Each scene shows the same named points in several views. A view is turned or mirrored, shifted and resized as a whole, has a little noise and may leave points out.

Scene 1
View 1
tivim: 5 -6 3 0 1 5 10 -3 5 13 -3 3 -2 3 3 -1 4 -2
nurab: 0 -2 3 -1 4 -1 6 4 3 8 -5 -2 -2 -1 -2 2 2 5
ret: 5 -6 5 1 0 4 9 -1 5 10 -3 -1 -2 3 1 0 5 -4
fas: 6 -4 13 3 0 4 8 3 4 -4 1 5 -6 1 11 -1 -2 -6
lis: 0 2 5 -1 6 -2 5 5 1 7 -3 8 -6 -5 7 1 -7 7
Reku: 6 -2 5 -1 2 5 10 -5 4 15 -1 12 -6 -1 12 -3 -4 -1
zem: 5 -1 6 0 4 4 10 -1 3 9 -1 9 -6 -1 12 -1 -5 -1
zuge: 4 -1 7 -1 3 2 8 0 2 5 -1 8 -5 -2 10 -1 -5 0
Gote: 5 -3 6 0 3 2 9 -3 4 2 1 6 -1 -1 9 -3 -4 -2
rine: 3 -4 3 0 4 -1 7 -1 4 3 -1 1 1 -1 3 -2 -1 1
tefed: 5 -4 4 -2 1 5 11 -4 4 16 -4 5 -4 2 6 -1 2 -2
rut: 2 -5 0 -2 3 0 7 -1 4 10 -3 -3 2 2 -3 -1 4 2
View 2
nurab: 5 -1 1 -4 -15 1 0 10 2 -4 4 -19 -5 -8 -4 3 1 -3
fas: -6 1 7 8 -8 9 1 7 -5 -3 -1 -1 -5 8 2 6 3 -7
zuge: 0 -4 9 -2 -9 8 2 5 -2 1 -1 -7 -3 5 -2 0 4 -4
ret: -1 3 -2 0 -21 0 1 7 1 -7 2 -15 -8 -1 -1 6 -1 -3
tefed: 1 -7 5 -9 -19 9 10 4 4 1 -7 -17 -6 0 -11 0 3 0
zem: -2 -5 9 -3 -11 11 4 4 -1 1 -4 -7 -5 4 -6 1 4 -3
rut: 3 1 -3 -7 -17 -5 -5 7 6 -7 7 -19 -5 -3 1 0 2 -3
Reku: -1 -7 9 -6 -15 12 8 1 1 2 -7 -11 -5 4 -10 -1 4 -1
Gote: -3 -1 6 -3 -11 7 0 4 1 -2 -2 -5 -4 9 0 0 4 -5
lis: 7 -7 13 -8 0 8 -2 8 -1 2 4 -10 -1 -3 -2 -4 6 -2
rine: 1 -1 3 -5 -11 1 -6 6 3 -5 4 -11 -4 4 1 -1 4 -3
tivim: 0 -1 -1 -4 -22 2 4 5 3 -4 -1 -18 -7 -1 -5 4 0 -2
View 3
tefed: 1 0 4 -8 -12 5 -5 -2 -8 7 -4 0 4 -7 2 -5 2 5
zuge: 6 6 2 -7 -12 -4 -6 2 -8 1 -2 -1 -1 -2 5 1 -3 1
zem: 3 5 3 -6 -11 -2 -6 -1 -8 2 0 -1 -1 -1 5 -1 -1 1
rut: 0 6 -1 -2 -4 10 2 -3 -3 7 -8 -1 4 -5 -7 -8 4 8
Reku: 5 1 4 -9 -15 -1 -6 -1 -10 4 0 -1 1 -3 6 -3 -1 2
tivim: -2 2 3 -5 -9 8 -4 -3 -7 7 -4 0 4 -7 -1 -6 3 5
fas: -5 10 3 0 -3 -3 -7 -3 -5 -1 5 0 -3 2 2 2 1 0
rine: 7 7 -3 0 -5 5 6 -4 -3 5 -9 -3 0 0 -5 -7 0 7
View 4
tivim: -7 4 -1 -11 2 -6 1 1 -2 0 1 11 -4 0 -5 2 -12 -8
lis: -7 -9 -4 -4 1 -1 -6 0 4 6 -4 -3 -3 -2 6 7 -5 -4
fas: -3 2 -4 3 -8 -9 3 -1 -6 -5 -9 -1 -3 -6 1 1 -3 -8
rut: -4 7 3 -6 5 0 -4 2 -3 4 7 11 -2 0 -1 7 -10 -5
Gote: -6 -4 -3 -9 -1 -8 -2 0 4 -3 -6 0 -3 -2 0 2 -5 -9
nurab: -7 3 -2 -4 2 2 -3 1 -2 9 5 7 -3 -1 3 9 -11 -1
zem: -7 -4 -4 -8 -1 -9 -1 -1 3 -3 -8 0 -4 -3 -2 1 -6 -8
ret: -4 8 0 -5 0 -4 1 1 -5 -1 2 11 -3 -1 -4 3 -11 -7
rine: -3 3 1 -3 2 -2 -5 2 -1 1 1 4 -2 -3 2 6 -5 -8
Reku: -9 -5 -5 -15 0 -10 -1 -2 6 -4 -8 2 -5 -1 -4 0 -8 -10
tefed: -9 1 -2 -14 2 -7 1 0 1 0 -2 8 -5 0 -5 1 -12 -7

Which points are out of place in each view (at most two, in the order of its rows)? Write - if all are in place.
view 1: -
view 2: nurab, tefed
view 3: zuge, rine
view 4: Gote
